Each row is a point on a tangle of strands that fork, close into loops and nearly touch. The rows are in no order.
In the rows, zero is written as 128.
Points whose rows are less than 93.7 apart are linked; no others are. Some points are linked to none.
<1061>: [103 128 133 111 107 104 123 168 171 177 148 118 102 146 132 147  83 138
 185  98  80 160 143]
<921>: [ 87 114 134 183 150 147 158  85 146 135 118 128 124 117 145  82 174 120
 154  65 147 150 129]
<565>: [ 99 143 122 145  68 150 164 150  87 155 122 108 109 178 127 179  98 149
 155 112  94 107 135]
<538>: [138 188 115 156  95 156 144 128 107 154 143 184 121 161 111 170 120 134
 121 110  96  76 121]
<1176>: [ 96 107 123  93  92  68 122 121 132  76 112 145 125 127  95 116  98 208
 115 161 136 156 154]
<365>: [158 140 116 133 110 181 143 163  55 123 124  72 143 169 120 187 109 128
 128 148 137  99 100]
<812>: [111 152 162 176 170 178 143  95 124 105 106 173 158 118 128  79 166 100
 121 119 146 118 133]
<999>: [111  79 122 137 120  80  94 120 205 117 102 109 124  93 162  88 120 132
 109 105 135 171 158]
<910>: [ 87 101 141 105  95  95 120 157 167 171 163  90 112 166 136 132 107 143
 224  87  81 161 139]
<564>: [132 135 150 152 153 111 110 120 169 128 111 176 147 114 166  70 122 109
  80  73 137 136 128]
<416>: [121 136 131 112 173 128 135 123 124  94 119 119 163 142  86 101 137 171
 150 131 147 162 121]
<697>: [133 124 108 143 107 142 139 142 122 170 100  95 111 124 163 163 111  87
 117 139 120 112 124]
<839>: [ 76 101 137 140 154 142 165  83 127 102  92 119 141 119 104  86 166 149
 134 140 154 143 157]
<550>: [118 121 145  90 106  72  92 168 196 152 146 133 111 142 131 130  76 157
 169  97  88 176 152]
<791>: [ 84 115 133 157 142 136 158  82 139 112 111 135 124 124 111  85 153 151
 140  85 140 149 155]
<717>: [100  84 148 134 202 159 141 110 134 118 122  98 167 124 121  67 185 112
 161 131 177 167 124]
<485>: [124 153 162 161 162 136 130 102 145 127 132 191 147 131 151  68 142 126
 108  55 146 141 123]
<302>: [113 119 178 142 174 135 124 131 154 106 118 169 191 134 159  36 161 109
  85  92 175 153 123]
<70>: [171 148 114 136 149 191 147 148  61 103 133 100 158 158 116 167 126 116
 135 145 136  91  81]
<874>: [113 151 114 159 136 169 162 122 102 134 115 110 150 156 118 139 132 136
 164 105 128 130 105]
<1133>: [185 166 117 133 107 169 142 132  49 119 146 103 143 139 130 176 164  86
 101 189 139  68  96]
<258>: [151 149 131 155 170 210 150 129  72 107 120 110 176 148 121 139 140  96
 149 129 137 106  76]
<292>: [137  79 107 106 164 139 132 125 128 101 107  73 126  95 125 141 128 118
 125 171 144 137 117]
<1050>: [ 90 105 141  89  76  84 123 137 145 145 144 162  70 126 112 132  66 173
 145 107  73 141 171]
<1094>: [155 181 139 147  75  96 108  92 110 145 150 186  92 104 129 126 183  80
  51 143 113  75 142]
<17>: [169 180 147 144 169 141 104 132 135 123 115 186 161 120 141 103 122  95
 102 126 138 122 103]
<1160>: [107  65 114 101  84  70  90 133 178 123 103 110  98  95 145 127  91 155
 137 155 102 168 165]
<685>: [130 159 141  91  53  68 121 121 112 155 181 190  65 127 115 163 109 152
  89 152  94  99 175]
<453>: [120 136 139 180 158 184 147  91 126 124  87 152 155 102 155  95 163  69
 112 142 145 104 123]
<194>: [132 101 137 135 157  95  99 128 194 117 108 137 152 107 172  80 125 119
  90 101 148 160 135]
<1136>: [ 93 114 120 108 152 127 155 104 118  90 109  90 152 138  72 106 145 181
 178 149 150 164 135]
<45>: [107 136 124 122  95 129 136 167 131 168 120 103 113 163 133 171  75 136
 170 121  88 135 133]
<618>: [137 123 107 112  69 109 158 113  60 135 134  81 105 102 145 180 159 112
 108 210 141 107 146]
<587>: [102 105 108 122 111 114 154  99 118 104  94 125 112 103 114 133 131 157
 121 173 137 135 147]
<848>: [ 96  80 122 109  44  87 134 139 139 170 119 113  63  96 163 160  87 118
 131 157  88 116 167]
<959>: [133 136 131  93 118  76  95 168 176 139 129 153 123 134 121 127  76 171
 127 115 107 163 142]
<715>: [108 144 179 156 171 164 126 111 137  97 109 187 181 119 148  48 157  96
  78 116 161 122 143]
<908>: [ 90 119 123 128 112  98 139 102 131  92 101 143 117 120 106 112 123 176
 112 134 131 146 159]
<729>: [170 122 109  93 140 115 110 150 125 141 120 106 110  93 138 163 109  98
  95 175 137 117 109]
<1098>: [111 106 124 105  57  68 111 129 147 165 117 138  67  85 157 149 102 116
  99 154 109 124 167]
<536>: [123  68 110  96  94 117 112 179 155 152 128  51 108 133 156 172  77 101
 156 165  91 142 140]
<820>: [105 161 141 127 133 115 126 128 143 161 172 162 116 159 110 112 122 163
 170  35 116 158 125]
<129>: [122 175 136 161 134 157 140  89 115 112 148 200 131 156  84 109 137 160
 125  77 113  97 128]
<227>: [121 128 124 158 158 160 146 133 114 149 130  86 160 163 138 121 155 114
 188  85 145 153  88]
<77>: [162 178 111 120  93 139 132 149  87 158 137 138 124 151 130 187 126 113
 110 174 117  91 109]
<384>: [138 160 123 120  63 107 131  97 108 138 179 201  79 135 101 159 120 154
  89 129  95  85 163]
<961>: [157 176 143 175  89 135 123  81 105 130 153 195 112 111 117 120 194  76
  67 162 120  54 135]
<398>: [143 166 128 136  78 109 105  92 130 154 133 190  74  96 144 121 140  86
  42 105 112  86 147]
<494>: [ 94 140 135 132 148 126 150 100 123 137 143 108 145 156  93 102 172 169
 203  80 163 158 105]
<1144>: [120 167 164 163 154 151 132  91 135  97 140 218 166 150 110  72 148 142
  98  81 133 109 132]
<576>: [119 104 126 111 117 118 111 181 166 166 166  55 130 186 146 152 107 118
 210 106  95 162 118]
<341>: [112 159 121 148 111 134 138  88 120 104 136 193 119 148  89 127 131 175
 110 124 117 104 145]
<312>: [115 148 117 126  83 127 132  92 117 118 151 191  88 138 100 137 105 164
  95  91 106 111 163]
<128>: [121 177 133 133 161 125 136 123 118 144 144 140 154 169  92 119 150 162
 190  77 143 147  97]
<1060>: [ 95 113 109 140  83 119 163  74 108 100  98 136  96  93 119 131 161 140
  97 183 138 106 168]
<184>: [103 108 134 135 170 182 164  99 111  92  89 120 156 106 108  96 166 120
 120 180 159 119 143]
<1179>: [115  76 103 106  64 102 121 154 142 157 117  83  91 113 156 165  89 116
 144 174  97 133 147]
<897>: [119 148 156 106 130  79 104 154 171 148 168 164 124 155 125 102 106 171
 149  39 119 172 132]
<1066>: [163 199 135 128 110 119 101 136 134 152 139 209 113 132 125 140 113 119
  79 116 106  87 122]
<944>: [157 104 116  71 144  97 112 144 124  86 115 119 129 105  98 143 107 161
  98 186 148 139 131]
<49>: [167  94 122  70 184 110  98 153 141  80 134  95 132  92 106 141 103 148
 111 157 142 145 114]
<452>: [128 103 118 143 117 147 120 172 143 171 136  44 138 167 163 152 101  98
 178  98 112 149 121]
<953>: [153 166 143 113 163  94  93 168 164 160 147 149 150 154 122 115 111 157
 159  77 128 173 106]
<964>: [132 126 138 147 200 201 154 119  97 107 114 109 170 131 134 104 154  87
 152 134 154 124  97]
<187>: [130 118 107 157 106 190 174 108  66 113  93  92 135 131 137 151 168  97
 112 176 148  85 117]
<654>: [132 107 114 180 151 184 145 119 117 150  95  79 146 116 184 121 136  50
 124 116 143 116 105]
<1119>: [176  91 106  93 157 129 103 162 125 128 135  71 112  72 153 167 109  69
  96 160 133 102 103]
<468>: [138 104 102 125 116 169 165 121  66 104 110  70 126 120 129 171 145 117
 120 182 147 103 112]
<1068>: [153 132 125  72 112  93 103 191 154 167 134 117  98 125 138 176  70 122
 131 170 107 128 127]
<900>: [113 131 105 137  63 113 158  87  90 127 120 127  93 105 140 158 164 118
 103 187 135 100 155]
<474>: [181 196 124 118 112 123 102 157 111 164 138 178 118 127 134 171 122  97
  84 155 113  86 104]
<169>: [136 115 122 170 127 180 131 160 107 162 122  36 148 177 167 144 115  98
 166  82 136 138 101]
<769>: [145 156 135 144 148 161 132 105 112 100 106 172 147 119 111 112 162 111
  94 185 143  93 123]
<785>: [114 123 115 154 136 190 180  93  91 104  91 119 144 122 117 129 179 109
 120 189 145  92 132]
<529>: [156  65 130  84 208 107  87 154 171  68 144  76 148  92 122 113 124 136
 130 126 137 150 109]
<1011>: [102  92 135 174 169 154 143 101 148 137 118 106 146 122 156  84 178 103
 168  98 163 159 119]
<125>: [144 159 139 178 113 170 137  83 101 105 133 191 138 128  97 109 188 106
  90 178 130  53 136]
<265>: [115 143 132  96  61  68 118 137 139 157 140 168  64 104 136 150  93 145
  98 147 100 119 165]
<183>: [145 176 138 129 125  97 104 128 143 125 130 202 133 138 113 111 107 158
  71 110 128 110 131]
<222>: [151 132 124 113 173 118 103 157 156 140 139 119 154 139 118 124 117 150
 167 105 134 172 101]
<730>: [133 145 121 144  90 118 124 103 132 156 105 155  82  94 150 141 134  95
  73 129 122  96 143]
<879>: [129 163 135 106 117  75 108 148 154 125 131 185 134 144 118 114  86 176
  91  89 115 140 140]
<151>: [ 97  71 126 117  87  67  97 121 192 107 109 128 105  88 161  94  95 147
  95 108 117 161 168]
<993>: [160 166 123  92 112  80 105 159 122 140 137 160 103 125 121 159 105 153
  96 182 128 119 131]
<472>: [151  91 117  70 120 111 100 201 155 147 141  72 109 135 138 183  60 115
 157 158  93 141 122]
<272>: [163  77 100 117 167 150 105 161 141 131 133  49 129 100 162 163 105  73
 124 132 121 117  98]
<620>: [121 118 168 135 187 116 106 136 160 117 138 152 173 145 148  50 170 128
 131  82 182 165 102]
<371>: [136 144 154 115 176 114 119 134 142 102 135 145 179 154 108  69 154 156
 137  98 167 170 107]
<891>: [172 128 122 111 190 137 100 150 140 125 130 115 154 117 136 132 108 112
 137 122 140 149  99]
<836>: [104 116 107 145 125 149 160 115 117 118  92 100 133 122 117 137 136 137
 150 136 136 133 125]
<640>: [153 115 150 142 218 179 126 136 113 106 128 116 167 106 147 103 139  73
 137 126 163 132  91]
<87>: [137 114 124 163 174 151 126 128 142 154 136 100 154 138 160 100 158  93
 175  94 152 162  88]
<749>: [137 158 109 132  93 148 151 159  88 144 121 111 128 162 131 188 114 135
 134 149 115 101 120]
<703>: [111 151 133 135 138 116 135 122 142 140 132 145 128 142 112 123 119 163
 163  75 117 154 129]
<844>: [183 140 122  78 156 103  86 192 160 148 136 129 126 128 130 157  76 130
 123 144 121 147 112]
<980>: [146  63 134 115 223 150 106 138 145  82 152  70 152  84 134 105 147  99
 142 125 151 138 105]
<642>: [162 120 119 150 172 181 121 165 106 149 150  61 165 156 169 145 120  79
 162  86 139 137  71]
<1117>: [ 69 123 132 128 115 110 157  79 127 128 149 120 120 145  84  92 159 186
 199  60 143 164 133]
<409>: [ 74 122 123 117 118 102 148  88 124 101 118 117 133 139  73 101 139 196
 180 108 129 167 145]
<814>: [131 120 120  81 113  66 117 130 117  79 121 148 128 127  95 130 107 195
  89 192 147 143 150]
<664>: [ 79  74 126 120  87  87 113 115 166 125 121 105  97 109 125 116 101 165
 163 108  93 172 169]
<69>: [134 176 123 156  56 158 158 133  83 153 168 161 103 179 113 189 133 140
 123 124  85  62 137]
<1075>: [125  78 148 114 216 162 131 126 136  83 130  86 167 107 111  82 165 117
 141 141 166 154 124]
<1095>: [174 175 123 157  92 129 137 102  84 125 166 159 138 145 101 163 183 114
 102 198 125  69 128]
<1045>: [ 76  83 142  98  76  91 120 124 157 143 150 128  82 124 119 110  81 165
 182  83  72 162 169]
<352>: [158  98 107  97  98 133 148 133  56 115 136  58 111 102 140 193 144 108
 103 197 146 100 120]
<116>: [154  61 112 120 196 148 102 150 155  95 152  47 138  91 154 137 126  83
 142 124 132 124 100]
<205>: [129 172 120 166 123 163 151 122 108 144 116 157 135 144 122 147 130 129
 139 108 110 103 116]
<308>: [143 161 128 144 115 126 117 103 127 127 103 174 119 106 134 119 147 109
  78 153 133  94 131]

A tip is a point with one link. Name the tips that can be reached along the links from each point below, in the order of the rows.
<1179>: <1050>, <844>
<879>: <640>, <642>
<409>: <453>, <891>
<908>: <729>, <69>

A fork is a point with three links, a tip a point with one. Leave the first point through the second and follow the links. Name the first fork or tip that comes.
<1050>; <1045>: <844>
<1136>; <416>: <453>
<1060>; <900>: <1011>
<129>; <1144>: <1050>
<812>; <715>: <891>
<550>; <959>: <749>

A piece is all that can be reached along the links. How many separate loops has the piece of each point below (a circle has one, a figure eight two, a Y none), and how many tips (points with one link)?
<1176>: loops 2, tips 2
<910>: loops 1, tips 2
<384>: loops 0, tips 2
<371>: loops 0, tips 2
<1094>: loops 1, tips 0

Name the points in between on the shortest way along the links from the first point to the second, in order.
<1160>; <472>: <151> > <999> > <194> > <564> > <485> > <1144> > <129> > <341> > <312> > <384> > <685> > <265> > <1098> > <848> > <1179> > <536>
<959>; <642>: <550> > <1061> > <910> > <576> > <452> > <169>
<468>; <980>: <187> > <785> > <184> > <839> > <791> > <921> > <1011> > <717> > <1075>
<187>; <814>: <468> > <352> > <618> > <900> > <1060> > <587> > <908> > <1176>
